Each row is a point on a landscape with many valleys, with its height.
From any point a ball rolls to the lowest of the 2 points nearest to it. It stops when none of these is lower. Distance is the straight distance between rows; heights are no part of it.
Nafe: .07  .02  .02  .02  .02  -.15  .23  -.14  -.12  -.26  .19  .09  -.05  -.23  -.20  .02  .12  .06  -.14  -.07  -.15  -.02  .10  .00  .11  -.28  -.29  -.13  -.10  -.12  -.25  -.13  -.07  .03  -.25  -.25  h=69.3
tedi: -.22  .07  .05  -.01  -.25  .00  -.03  .14  -.09  -.08  .10  -.03  -.03  -.08  -.18  .03  .18  -.05  .19  -.16  -.02  -.16  -.03  -.03  .00  .10  .24  .12  .18  .15  .15  .04  .06  -.10  -.14  .00  h=21.5
pul: .02  -.20  .19  -.09  -.29  .02  .05  .05  -.25  -.11  .06  .21  -.16  -.16  -.04  .10  .17  .06  .26  .01  -.16  .10  .08  -.03  .16  .25  .06  .15  -.02  .02  -.16  -.23  -.16  .02  -.08  .18  h=36.0
sitep: -.08  -.06  .39  -.22  -.07  .16  -.09  -.23  -.01  .08  .06  .04  .10  .25  .00  -.01  -.26  .05  .05  .12  .14  -.24  .01  -.03  -.10  .17  -.08  .04  -.37  -.11  -.30  -.06  -.17  .00  -.09  -.13  h=44.9
tivuv: -.12  .10  -.35  -.05  .12  -.26  .08  .06  .08  -.08  .26  .19  .12  -.06  .04  -.01  -.04  .04  -.22  -.04  -.05  .10  -.18  .07  .13  .03  .01  -.07  .21  -.29  .18  .06  .02  .20  .13  .02  h=37.6
miliz: .13  .20  .24  .21  .11  -.18  .17  .17  .04  -.21  -.12  -.40  .07  .09  -.17  .18  .32  -.03  .02  -.04  -.01  -.11  .27  .02  -.11  -.35  -.08  .01  .00  .24  -.06  -.01  -.22  -.10  -.12  -.16  h=33.5
bon: -.09  .09  -.17  .03  .14  -.33  .23  .22  .15  -.02  .42  -.12  .08  .04  -.03  .10  .21  .17  -.10  -.18  .02  .05  -.01  .02  .07  .00  .00  .10  .19  -.21  .10  .07  -.15  .18  .06  .05  h=29.9
bamo: .09  .02  -.04  .24  .24  -.14  .00  .09  .16  -.11  -.02  -.11  .13  -.14  -.06  .04  .05  .09  -.12  -.09  -.04  .15  .01  -.02  -.06  -.15  -.11  .01  -.22  .08  -.13  -.12  .03  .24  -.04  -.07  h=76.9
Bima: .12  .21  .08  -.14  .06  .20  -.13  .11  -.12  -.09  -.30  .05  .05  .17  .14  .05  -.20  -.22  -.06  .10  .03  -.12  -.13  .06  -.15  .09  .26  -.08  .01  .02  -.05  .02  .18  -.18  -.02  .11  h=78.3
ger: .16  .02  -.13  .05  -.10  .18  -.17  .07  -.15  -.34  -.32  .27  -.03  -.14  .07  -.10  -.19  -.27  -.06  .12  -.06  .10  -.10  .03  -.01  .23  .28  -.11  -.06  .09  -.10  -.02  .09  -.04  -.08  .12  h=75.5
nidim: -.13  .21  .11  -.12  .13  -.08  -.24  .07  -.16  .05  -.18  -.16  .04  .13  -.04  .00  -.15  -.05  .11  -.27  -.15  -.09  -.01  -.06  -.06  -.05  .01  .23  .04  .02  .19  -.24  .33  .05  -.10  .18  h=15.0
Riti: -.16  .32  .20  -.09  .23  -.05  -.13  .09  .01  .07  -.26  -.40  .04  .22  -.07  .08  -.09  -.06  .08  -.17  -.10  -.17  .10  -.01  -.14  -.09  .07  .13  -.03  .09  -.10  -.22  .07  .09  -.15  -.07  h=4.5
Kaza: -.23  -.07  -.29  .22  .06  -.12  .09  .06  .15  -.03  .14  -.26  -.04  -.32  -.23  -.08  .20  .10  .03  -.18  -.08  -.09  -.02  -.01  .12  -.03  .05  .12  .01  .09  .11  -.09  .06  .29  -.16  -.19  h=64.1
vilip: -.16  .06  -.20  .12  .11  -.03  -.10  .00  .17  .18  .04  -.16  .14  .03  -.01  -.15  -.22  .08  -.04  -.16  .08  .00  -.09  .02  -.06  -.18  -.09  .09  -.06  -.08  .27  .17  .25  .11  .02  .00  h=81.0
tid: .08  -.16  -.05  .18  -.03  .11  .27  .00  .10  -.07  .06  -.24  -.22  -.28  -.03  -.02  .30  -.13  .01  .11  -.05  -.09  .04  .09  .21  -.07  -.03  .01  .16  .11  -.13  .03  -.16  -.03  -.04  -.34  h=49.8
lebu: -.29  .27  .18  -.31  -.15  -.18  .00  .08  -.07  -.11  .26  .09  .19  .28  -.16  .17  -.06  .05  .04  -.23  .05  -.17  -.02  -.09  -.24  .04  .14  -.04  -.18  -.30  .02  .01  -.05  -.11  -.08  -.08  h=45.8
sadip: .07  .04  .15  -.41  .07  .08  -.01  -.12  -.13  .18  -.14  -.22  -.19  .13  .22  -.04  -.02  -.20  .08  .07  -.10  -.07  .06  .08  .21  -.01  -.18  .19  .38  .09  .00  -.18  .07  -.10  .03  .05  h=23.2
Fugap: -.16  -.06  -.04  .21  .05  -.04  .05  -.07  .28  .27  .06  -.34  .05  -.04  -.16  -.11  -.09  .18  .00  -.13  .08  .04  .07  .00  .02  -.25  -.29  .14  -.11  .02  .16  .12  .01  .12  -.01  -.09  h=79.6
zukap: .13  -.03  -.22  .27  -.21  .13  -.08  .10  -.07  -.07  -.07  .26  -.03  -.26  .05  -.01  .05  -.12  .06  -.01  -.17  .28  -.05  .01  -.01  .05  .08  -.04  .11  .13  .19  .05  .13  -.03  .12  .21  h=59.2
naz: .20  -.06  -.06  .02  .21  -.20  -.05  .09  .15  .24  -.04  .07  .02  .15  .28  -.16  -.04  .20  -.03  -.05  .13  .32  .00  -.03  -.03  -.01  -.14  .07  .02  -.06  .03  .08  .08  .03  .11  .20  h=72.4
Tela: -.13  -.03  .05  -.08  -.03  -.13  .23  -.19  .01  -.20  .32  .08  -.02  .04  -.27  .06  .04  .10  -.24  -.08  .01  -.14  .04  .02  -.03  -.06  -.09  -.17  -.10  -.29  -.21  .14  -.26  -.08  -.17  -.25  h=64.5
lata: .04  .02  .21  -.16  .09  .15  -.22  -.12  -.02  .22  -.18  -.01  .10  .13  .13  -.09  -.23  .05  .07  .04  .10  -.08  -.09  .01  -.08  .05  -.05  .10  -.14  .02  -.06  -.12  .19  .10  .09  .10  h=80.7
zof: .20  -.03  .22  .13  .13  -.07  .29  .13  .09  -.17  -.01  -.32  -.08  .02  .04  .09  .40  -.09  -.04  .12  .01  -.09  .16  .04  .09  -.21  -.03  .02  .12  .13  -.19  .00  -.32  -.15  -.08  -.27  h=43.5
Gakim: -.16  .01  -.42  .23  -.12  -.03  -.04  -.01  -.03  -.17  .06  -.02  -.05  -.38  -.19  -.13  .15  -.09  -.09  -.08  -.16  -.12  -.02  .06  .11  -.05  .14  -.02  .12  .07  .16  -.03  .21  .11  -.12  -.13  h=66.5
boli: -.01  -.35  -.03  .08  -.11  .30  .15  -.14  .14  .00  -.04  -.06  -.21  -.20  -.02  -.13  .04  -.14  -.02  .31  .05  -.19  -.01  .03  .15  .18  .09  -.05  .00  .03  -.20  .16  -.28  -.03  -.05  -.36  h=54.0
Gir: -.04  .06  -.13  .18  -.08  .03  -.20  -.02  .04  .17  -.04  .05  .20  -.01  -.12  -.19  -.32  .20  .02  -.22  -.02  .14  .01  -.04  -.17  -.24  -.14  .08  -.30  -.03  .34  .17  .36  .07  .00  .24  h=82.2
puda: -.11  .27  .14  -.05  .18  -.27  -.05  .25  .22  .10  .09  -.22  .26  .42  .01  .16  -.08  .15  -.03  -.17  .20  .07  .05  -.10  -.15  -.05  .05  .01  -.19  -.17  -.02  -.11  -.05  .17  .13  -.01  h=25.0
liton: -.11  -.13  .10  .10  -.25  .01  -.07  .25  -.14  -.03  .03  .06  -.06  -.11  -.11  .08  .19  .00  .37  -.10  -.06  .13  .05  -.09  .06  .30  .19  .24  .09  .25  .11  -.08  .01  -.04  -.06  .29  h=29.1
zod: .11  -.15  .25  .03  -.33  .16  .11  .00  -.15  .09  .13  .26  -.05  -.02  -.01  .14  .17  .04  .20  .06  -.04  .14  -.01  -.01  -.09  .05  -.05  .04  .19  .03  .12  .18  -.13  -.22  .25  .19  h=75.6
lomen: -.09  -.13  .24  -.28  -.21  .21  -.06  -.08  .02  .09  .08  .03  -.09  .23  .19  .10  -.07  -.06  .20  .23  .11  -.22  .01  -.01  .16  .56  .30  .01  -.04  .02  -.23  -.07  -.27  -.06  .03  .07  h=64.7
didak: .14  -.07  -.26  -.21  .20  .05  .02  -.26  .01  .09  -.15  -.04  -.14  -.09  .23  -.12  -.10  -.20  -.25  .22  -.13  .12  -.03  .17  .23  -.22  -.30  .01  .19  -.11  .01  -.14  .13  .04  .14  -.04  h=26.2
Nokib: -.14  -.04  .04  -.18  .11  .00  -.15  -.23  -.07  .04  -.13  -.01  .08  -.06  .01  -.14  -.26  .01  -.05  .03  .02  -.15  -.16  .08  .05  .06  -.10  .11  -.19  -.08  -.08  -.23  .21  .19  -.08  -.15  h=82.0
netel: -.16  -.21  -.14  -.06  -.14  .28  .06  -.17  -.03  -.12  .02  -.04  -.20  -.04  -.17  -.18  -.11  -.21  -.12  .17  .09  -.32  -.11  .06  .08  .27  .25  -.22  .06  -.01  -.12  .20  -.20  -.16  -.12  -.33  h=57.5
Rigi: -.11  -.23  -.06  .13  .08  .08  -.12  .01  .22  .22  .02  -.11  -.02  -.06  .02  -.01  .00  .11  .11  .04  .17  -.03  -.02  -.05  .09  .24  .08  .08  -.07  .13  -.06  -.12  -.04  .25  -.03  -.04  h=68.3
Boge: -.05  -.09  .04  -.18  .00  -.04  .21  -.05  .00  -.25  .18  .02  -.12  .10  -.05  .05  .08  -.03  -.08  .07  -.02  -.12  .03  .07  .12  .22  .09  -.08  .02  -.18  -.26  .01  -.31  -.09  -.14  -.15  h=59.3
vefez: -.05  .17  -.07  -.32  -.13  -.04  -.05  -.24  -.26  .08  .07  .04  -.08  .00  -.02  -.03  .06  -.12  .06  -.10  -.08  -.06  -.10  -.01  .16  -.21  -.17  -.02  .39  -.05  .36  -.05  .29  -.20  .01  .14  h=33.4
falit: -.24  -.06  .11  .15  -.05  .16  -.04  .00  .11  -.12  -.24  -.17  .10  -.01  -.25  -.04  -.17  .01  .03  .01  .11  -.15  .05  -.02  -.19  .07  .19  -.06  -.32  .17  -.19  .07  -.08  .04  -.21  -.23  h=34.0
tevuz: .10  .02  -.15  .11  -.07  .29  .04  -.34  -.14  -.17  -.17  -.04  -.17  -.17  -.15  -.01  .16  -.27  -.18  .19  -.05  -.17  .12  -.05  .07  -.24  -.06  -.17  .02  .09  .02  .13  .12  -.24  -.15  -.23  h=38.9
Goso: -.21  -.21  .17  -.09  -.23  -.07  .05  -.16  -.15  .06  .28  .17  -.03  -.15  -.22  .15  .09  .27  .19  -.12  -.13  -.03  .08  -.03  .03  .11  -.11  .15  -.11  -.10  -.03  -.19  -.13  .12  -.05  .05  h=41.8
zir: .28  -.21  -.11  .32  -.18  .22  .08  .15  .07  .03  -.20  .01  -.20  -.13  .19  -.11  .25  -.16  .15  .18  -.11  .26  .09  .02  .02  .04  .05  -.01  .19  .26  .13  .08  -.06  -.26  .14  .17  h=63.1
sorir: .23  .12  -.11  .25  -.08  .05  -.16  .03  -.27  -.16  -.17  .28  .00  -.29  .06  .02  .05  -.15  .03  -.11  -.29  .27  .12  .05  .04  -.14  -.16  -.06  -.03  .18  .07  -.17  .26  -.02  -.06  .20  h=55.8
Suv: -.22  .02  -.26  -.05  .06  .05  .02  -.02  .07  -.13  -.03  -.16  -.09  -.07  -.09  -.12  -.04  -.17  -.16  .11  .11  -.31  -.16  .07  .04  .14  .29  -.10  .06  .00  -.10  .08  -.01  -.01  -.13  -.36  h=60.9
bur: -.11  .21  .04  .09  -.22  -.03  -.05  -.09  -.13  -.11  .22  .28  .15  -.16  -.30  .09  -.03  .06  -.05  -.17  -.04  -.02  -.05  -.07  -.19  -.32  -.16  -.16  -.03  -.12  .24  .17  .14  -.04  -.01  -.05  h=80.1
piz: .03  .25  .06  -.18  .01  .00  -.14  -.12  -.30  -.08  -.13  -.01  -.12  -.01  -.05  .07  .12  -.19  .10  -.16  -.30  -.06  .14  -.04  .04  -.19  -.07  .08  .27  .12  .19  -.16  .29  -.11  -.13  .20  h=25.2
soka: -.35  .10  .13  -.16  -.16  -.18  -.08  -.06  -.04  .00  .30  .26  .19  .10  -.15  .17  -.14  .19  -.01  -.17  -.03  -.09  -.10  -.02  -.18  .05  .06  .01  -.15  -.37  .16  .04  .02  .10  .08  .08  h=51.5
zales: .17  -.11  .05  -.18  .05  -.04  -.03  .07  .11  .19  .04  .11  -.10  .13  .29  .00  -.03  .07  .02  .11  .15  .21  -.08  -.02  .10  .24  -.01  .01  .16  -.03  -.03  .01  -.10  -.01  .26  .23  h=70.1
natu: .11  -.23  -.36  .27  .21  .11  -.05  -.14  .06  .04  -.16  .13  -.09  -.42  .11  -.22  -.01  .02  -.15  .13  -.11  .23  -.01  .03  .03  -.05  -.20  -.05  -.25  .01  -.17  -.23  .17  .26  .15  -.06  h=13.9
Keb: -.11  .19  .19  -.24  .19  .05  -.06  -.06  -.08  .14  -.12  -.36  -.13  .14  .07  -.01  -.02  -.15  .05  .02  -.08  -.33  .03  .01  .07  .03  -.04  .19  .20  .09  -.12  -.18  .06  .01  -.12  -.15  h=14.9
Tanub: -.30  -.17  -.13  -.06  -.08  -.24  .09  .00  -.01  .28  .33  -.14  -.06  -.04  -.07  -.14  .07  .22  .23  -.22  .00  -.03  .01  -.01  .30  -.02  -.15  .27  .17  -.11  .24  -.03  -.01  .04  -.15  .06  h=57.7
tumut: -.05  -.05  -.12  -.02  -.19  .16  -.05  -.26  -.25  -.19  -.07  .19  -.07  -.22  -.26  -.12  -.07  -.13  -.09  .04  -.01  -.16  -.05  -.05  .00  -.10  .04  -.17  -.06  .02  -.03  .05  .16  -.13  -.23  -.20  h=31.7
tobe: -.38  -.11  .12  -.09  -.14  -.08  -.05  -.13  .01  .10  .31  .07  .07  .04  -.15  .23  .06  .21  .15  -.07  -.01  -.15  .06  -.03  -.05  .25  .19  .10  -.11  -.21  .05  -.02  -.15  .12  .03  .04  h=46.5
peg: .20  -.20  -.09  .47  -.11  .01  .19  .25  .12  .12  .00  -.11  -.07  -.11  .09  -.07  .38  .09  .24  .03  -.03  .21  .19  -.05  .00  -.07  .00  .09  .15  .31  .16  .16  -.19  -.20  .03  .15  h=66.4
vipep: .11  .01  -.43  -.02  -.09  .14  -.01  -.01  -.04  -.35  -.20  .28  -.07  -.20  .09  -.08  -.18  -.26  -.20  .25  -.05  .10  -.07  .06  .12  .13  .26  -.25  .11  -.01  .12  .07  .08  .02  .10  -.01  h=72.5
nen: .20  .19  .05  .08  .11  -.43  .07  .31  -.10  .03  .13  -.10  .06  .25  .03  .06  .12  .02  .08  -.30  .00  .31  .22  -.07  -.02  -.21  -.17  .23  .11  .00  .15  .03  -.06  -.07  -.02  .32  h=56.2
kes: -.11  -.20  -.13  .29  .16  .03  .05  .09  .45  .21  .11  -.36  .01  -.05  .03  .05  .12  .09  .01  .15  .20  -.14  .02  -.01  .13  .15  .12  -.01  -.06  .18  -.16  .01  -.25  .31  -.04  -.23  h=66.6
loku: .05  .08  -.01  .22  .26  -.09  .03  .13  .28  -.10  -.09  -.09  .17  .07  .07  .00  -.03  .05  -.19  .09  .15  .03  -.06  .00  -.15  -.02  .06  -.13  -.23  -.02  -.20  .05  -.11  .16  .03  -.18  h=79.2
Fote: -.06  -.04  -.04  -.26  .20  -.19  -.06  -.06  -.03  .02  .04  -.08  .01  -.03  .10  -.03  -.04  .05  .00  -.05  -.05  -.04  -.10  .05  .29  .10  -.10  .17  .06  -.12  -.07  -.35  .14  .25  -.11  -.01  h=83.4
mos: .01  -.11  .13  .00  -.31  .12  -.02  -.12  -.20  .10  .15  .35  .08  -.13  -.15  .05  -.03  .11  .13  -.12  -.04  .11  -.06  -.03  -.13  -.17  -.25  .06  .07  -.04  .21  .17  .15  -.12  .10  .18  h=77.8
leru: .19  -.05  .38  -.06  -.05  .14  .12  -.14  .06  .20  .07  -.07  .01  .19  .15  .04  .03  -.01  .00  .23  .17  -.10  -.07  .01  -.03  -.13  -.23  .01  .03  .01  -.11  .13  -.17  -.18  .20  -.12  h=37.9
Sof: .03  -.12  .14  -.01  .04  .08  -.25  .16  .15  -.06  -.20  .17  .03  .26  .11  .04  -.04  .08  .04  .11  .22  .02  -.02  -.05  -.21  .48  .48  -.22  -.24  .06  -.28  .00  -.17  .04  .03  .06  h=72.6
tar: .04  .03  -.30  .07  .05  .48  -.09  -.33  -.05  .09  -.24  -.11  -.22  -.03  -.12  -.02  .19  -.20  -.20  .19  -.17  -.29  .22  .07  -.02  -.36  -.11  -.03  .05  .19  .15  .08  .29  -.12  .07  -.17  h=45.1
kagaf: -.11  -.16  .06  -.16  -.14  .29  -.02  .01  -.05  -.11  -.07  .08  -.09  .14  -.01  -.07  -.19  -.15  .02  .16  .07  -.19  -.12  .04  -.02  .46  .33  -.15  -.04  -.02  -.18  .14  -.25  -.19  -.08  -.09  h=61.1
teli: .12  .25  .09  .33  .15  -.20  .03  .42  .08  -.26  -.17  -.30  .15  .08  -.02  .13  .27  -.09  .01  -.10  -.04  .03  .19  .02  -.15  -.18  .19  -.01  -.03  .26  .03  -.01  -.13  -.02  -.05  .02  h=44.3
vesi: .07  .10  -.17  -.37  -.17  .12  -.15  -.02  -.16  -.03  -.17  .16  -.01  .04  .20  -.02  -.27  -.14  .07  .07  .07  .05  -.27  .10  .04  .10  .09  -.03  .20  .02  .34  .01  .29  -.10  .21  .33  h=43.4
buk: .00  -.27  -.36  .26  .17  -.01  -.04  -.04  .16  .13  .01  .27  -.06  -.35  .05  -.09  -.10  .25  -.15  .07  .01  .22  -.05  -.02  .00  .10  .03  -.13  -.11  -.10  -.10  .02  -.01  .34  .24  .04  h=8.4
Zises: .03  -.16  -.15  .04  .11  .07  -.09  -.14  .05  .15  .05  .31  .05  -.17  .07  -.11  -.24  .19  -.18  .08  .05  .16  -.19  .03  -.14  -.05  -.19  -.09  -.13  -.22  .01  .08  .12  .22  .26  .00  h=13.3
setod: -.16  .11  -.35  -.26  .09  -.35  .14  -.04  -.01  -.28  .21  .14  .02  -.09  .02  -.01  -.02  .04  -.25  .01  -.09  -.08  -.18  .11  .24  .08  .04  -.17  .14  -.31  -.04  -.12  -.06  .15  -.08  -.15  h=43.0
Ner: -.18  -.04  .26  -.11  -.04  .25  -.10  -.09  -.07  -.04  -.13  -.13  .04  .19  -.20  -.09  -.30  -.07  .02  -.03  .13  -.33  -.02  .00  -.18  .11  .05  -.10  -.32  .06  -.25  .04  -.10  -.20  -.22  -.25  h=39.4
tek: .16  .14  -.18  -.37  -.12  .19  -.02  -.20  -.27  -.04  -.09  .12  -.08  .08  .12  .10  -.16  -.24  -.02  .09  -.06  .05  -.09  .05  .11  -.16  -.15  -.11  .30  -.02  .43  .06  .32  -.18  .16  .30  h=39.3
dagav: .07  -.26  .07  .30  -.12  .04  .15  .10  .04  .09  .07  .22  -.14  -.20  .01  .18  .20  .26  .07  .10  -.09  .16  .04  .00  -.11  .05  .08  -.06  .02  -.01  -.08  .15  -.29  -.07  .28  .10  h=72.1
lel: -.03  .11  .25  -.10  -.03  .06  -.24  .09  -.04  .07  -.07  .16  .16  .17  .00  .01  -.23  .12  .12  -.11  .14  .05  -.14  -.07  -.29  .10  .10  .00  -.24  -.01  .00  -.04  .25  .07  .10  .23  h=81.9
butor: .25  -.09  .10  -.15  .22  .04  .01  -.20  .02  .11  -.14  .03  -.08  -.05  .29  -.12  -.03  -.08  -.17  .22  -.03  .17  -.05  .07  .09  -.13  -.28  .03  -.02  -.06  -.25  -.12  .02  .03  .09  -.03  h=32.2
Pabi: -.01  .07  -.09  -.29  -.08  .07  -.08  -.24  -.35  -.29  -.01  .36  .05  -.07  -.17  -.04  -.26  -.15  -.16  .02  .06  -.13  -.14  -.03  .02  -.07  -.01  -.30  -.02  -.17  .04  .07  .15  -.13  -.12  -.05  h=25.5
Nat: -.35  .08  -.07  .15  -.15  .09  -.04  .14  .14  -.07  -.02  -.15  .11  -.08  -.27  .02  .04  -.02  .08  -.14  .07  -.20  -.02  -.06  -.15  .10  .33  -.01  -.12  .13  .09  .14  .03  .06  -.15  -.17  h=28.4
dedaz: -.17  -.02  -.26  -.28  -.10  -.21  .07  .00  -.05  .24  .06  -.10  -.13  .06  .12  -.20  -.02  -.01  .19  -.07  -.01  .02  -.06  .05  .35  .10  .00  .23  .38  -.05  .39  .05  .15  -.14  -.12  .19  h=53.9
Razar: -.19  -.02  -.10  -.05  -.13  -.23  .14  -.07  -.04  .07  .28  -.23  -.14  -.20  -.22  -.07  .31  .11  .11  -.21  -.11  -.10  -.02  .01  .19  -.13  -.16  .16  .21  .00  .12  -.11  .02  .04  -.18  -.13  h=61.0
Fug: -.02  -.33  -.02  .34  -.11  -.08  .09  .18  .12  .28  .12  .07  -.10  -.11  -.05  .07  .18  .36  .24  -.05  .07  .26  .18  -.11  -.06  .09  .06  .07  .04  .14  .08  .15  -.27  -.06  .12  .26  h=69.6
biki: .35  .05  .20  -.08  .08  .13  -.02  -.21  -.28  -.23  -.25  .32  .02  -.10  .07  .01  -.14  -.18  -.12  .13  -.13  .19  .03  .01  -.01  -.25  -.24  -.12  -.14  -.04  -.24  -.11  .10  -.10  -.13  .03  h=45.3
mibu: .03  -.02  .44  -.03  -.03  .11  -.02  -.10  .22  .25  .05  -.16  .17  .36  .11  .08  -.05  .12  .05  .18  .29  -.25  .04  -.09  -.18  .03  -.11  -.11  -.29  .06  -.22  .07  -.29  -.06  .13  -.19  h=44.0
betez: .07  -.11  .16  -.31  -.12  .10  -.02  -.03  .10  .19  .06  .03  -.16  .22  .36  .06  -.01  -.02  .15  .27  .15  .02  -.08  .00  .24  .50  .13  .02  .21  .02  -.09  -.08  -.24  .03  .28  .12  h=67.6
rig: -.03  .05  -.21  -.10  -.01  .04  -.06  -.17  -.12  -.18  .06  .48  .15  -.14  -.05  -.05  -.26  .01  -.25  .12  -.01  .02  -.19  .05  -.05  -.03  -.05  -.18  -.06  -.26  .11  .12  .18  .10  .13  -.01  h=18.8
nilap: -.18  -.05  -.09  .05  .20  .02  .11  .03  .21  .04  .03  -.43  .01  -.02  -.03  -.03  .01  -.08  -.10  .07  .10  -.37  .01  .04  .11  .13  .19  -.04  -.11  .11  -.23  .01  -.18  .10  -.17  -.45  h=64.0
Zal: .20  .22  .06  -.18  .11  .36  -.01  -.06  -.15  -.02  -.33  -.08  .04  .28  .02  .05  -.20  -.25  -.07  .17  .08  -.29  -.05  .05  -.19  -.04  .19  -.24  .03  -.01  -.09  .16  .05  -.40  -.06  -.13  h=80.8
tokop: .21  .13  -.14  .20  .41  -.22  .01  .04  .27  .23  -.17  -.18  .07  .21  .25  -.17  -.13  .20  -.19  -.06  -.01  .27  .13  .00  -.12  -.36  -.22  .06  -.10  -.08  .13  .17  .14  .02  .07  .14  h=75.3
Komu: .19  .30  -.11  .27  .26  -.30  -.06  .29  .06  .02  -.08  -.11  .14  .18  .11  -.05  -.04  .03  -.03  -.25  -.10  .30  .17  .02  -.14  -.23  -.08  .11  .02  .08  .22  .06  .15  -.02  .00  .29  h=59.4
mevo: .18  .10  .16  -.09  -.02  -.05  .16  .14  -.06  -.21  .03  .07  -.02  .11  .12  .13  .15  -.13  -.03  .08  .02  .04  .02  .00  .07  .05  .03  .03  .15  -.04  -.11  .03  -.12  -.17  .02  .02  h=53.0
rused: .04  .37  -.02  .29  .15  -.14  -.02  .30  .14  -.08  -.09  -.20  .24  .17  -.01  .14  .04  -.09  -.10  -.17  -.01  .04  -.01  -.02  -.28  -.25  .09  -.06  .04  .10  .22  .14  .10  -.06  .04  .06  h=52.9
ribe: -.01  -.17  -.06  .12  .13  -.02  -.18  .13  .27  .12  -.01  .09  .00  .06  .10  .09  .03  .21  .00  -.02  .16  .11  .00  -.10  -.05  .34  .32  -.10  -.09  .05  -.19  -.09  -.03  .29  .07  .12  h=70.0
sepi: .28  .10  .08  .33  .15  -.17  .18  .07  -.02  -.23  .01  -.01  .06  -.21  -.06  .10  .19  .01  -.12  -.03  -.15  .23  .18  -.02  -.05  -.39  -.27  -.07  -.13  .08  -.22  -.12  -.07  .06  -.05  -.11  h=73.6
tate: -.15  -.04  -.04  -.26  -.13  .04  -.12  -.09  -.15  .35  -.01  -.14  -.04  .13  .05  -.20  -.17  -.01  .26  -.10  .05  -.12  -.13  .02  .18  .09  -.02  .30  .21  .07  .32  .01  .22  -.11  -.03  .24  h=50.9
zimif: .10  -.06  .25  .26  -.14  .06  -.07  .11  -.11  -.31  -.18  .23  .10  -.04  -.14  .03  -.03  .00  .07  -.03  -.04  .10  .08  -.08  -.27  .08  .13  -.12  -.32  .17  -.19  .05  -.14  -.10  -.15  .05  h=78.6
mur: -.02  .05  .27  -.11  .08  -.27  -.05  .07  .06  .07  .25  -.02  .12  .31  -.02  .14  .06  .17  .07  -.18  .16  .13  .14  -.09  -.06  .01  -.17  .18  -.18  -.16  -.10  -.17  -.12  .14  .08  .13  h=35.3
gabek: .28  .10  -.06  .06  .00  .10  .03  -.11  -.21  -.24  -.22  .14  -.10  -.19  .05  .05  .06  -.28  -.07  .13  -.21  .10  .11  .02  .14  -.20  -.09  -.16  .02  .09  -.12  -.09  .09  -.08  -.12  -.04  h=51.0
Vadaz: .01  .21  .09  .03  .04  -.33  .26  .22  .08  -.20  .32  -.30  .08  .08  -.15  .15  .37  .09  -.02  -.22  .02  -.03  .14  -.01  -.01  -.23  -.02  .11  .07  -.03  -.04  .01  -.23  .04  -.04  -.17  h=15.6
tud: .14  .00  .10  .06  .04  -.44  .07  .22  -.03  .00  .30  .05  .05  .22  .00  .19  .22  .31  .10  -.27  .07  .33  .24  -.08  -.10  -.01  -.14  .16  -.05  -.15  .00  -.07  -.20  .14  .16  .33  h=45.2
lage: -.09  -.08  -.45  .01  -.07  -.05  .12  .09  .06  -.22  -.04  .04  -.14  -.32  .06  -.05  .07  -.15  -.09  .12  -.19  .10  -.09  .06  .27  .19  .21  -.11  .28  .04  .14  -.08  .00  .16  .04  -.02  h=69.5
mazo: -.03  -.04  .12  .14  -.18  -.01  .00  .01  -.16  -.24  .10  .38  .09  -.20  -.25  .11  -.12  .10  -.02  -.09  -.16  .06  .04  -.03  -.16  -.04  -.01  -.13  -.20  -.07  -.10  .05  -.09  .02  -.13  -.01  h=81.7
teno: .09  -.13  .26  .17  -.10  .16  -.14  .12  .05  -.06  -.17  .22  .00  .03  .04  .02  .05  .13  .07  .14  .09  .06  -.03  -.08  -.28  .22  .29  -.17  -.22  .15  -.16  .16  -.13  -.05  .13  .10  h=75.4
Gasip: .07  -.06  .04  .20  .22  -.06  .06  -.03  .35  .40  -.09  -.33  .11  .19  .13  -.18  -.09  .19  -.05  .03  .21  .08  .14  -.04  -.05  -.24  -.31  .02  -.16  .11  .02  .20  -.08  .02  .08  -.03  h=77.9
kune: .10  -.03  .18  -.19  .10  .00  .15  -.13  .02  .34  .12  -.24  -.08  .15  .17  -.04  .05  -.04  -.02  .01  .04  -.05  .03  .05  .16  -.21  -.39  .22  .23  .03  .05  .05  -.05  -.15  .04  -.04  h=30.8
Nizom: .15  -.12  -.43  .18  .23  .06  .05  -.08  .14  .07  -.10  -.01  -.08  -.23  .16  -.15  .02  -.13  -.23  .13  -.13  .25  .03  .10  .14  -.14  -.20  .02  .01  .00  .03  -.07  .18  .06  .09  -.01  h=19.4
gasel: .45  -.14  .31  -.06  .00  .08  -.04  -.08  -.11  -.03  -.28  .22  -.10  -.04  .25  -.07  .05  -.07  .04  .22  -.06  .28  -.02  .01  -.01  -.09  -.23  -.07  -.05  .05  -.25  -.15  -.01  -.09  .17  .11  h=38.4
Veki: -.15  .37  .15  -.28  .03  -.11  -.01  .19  .04  .17  .16  -.24  .25  .41  .03  .15  -.15  -.02  .00  -.17  .09  -.17  -.16  -.14  -.19  -.02  .15  .03  -.01  -.29  .08  -.02  .05  -.06  .06  -.12  h=36.1
paba: -.12  .04  .12  -.34  -.20  .17  -.15  .03  -.12  .21  .02  .10  .03  .23  .16  .04  -.17  -.03  .22  .05  .16  -.11  -.25  .01  .03  .39  .18  .10  .17  -.01  .20  -.03  .13  -.05  .11  .23  h=47.3

Where does a ball stop that starts at each point below?
dagav => buk
Bima => Riti
Tanub => Riti
biki => buk
tevuz => buk
tar => buk
mibu => Riti

Call two points neighbours if one is among the 2 nearest of the other. Go from one point of each pair to the other, from neighbour to neighbour, staying as low as possible. Name the highest point that can't be avoided.
lata, puda => lel
Riti, tedi => sitep
tedi, Vadaz => Komu
buk, miliz => mazo
Riti, puda => soka
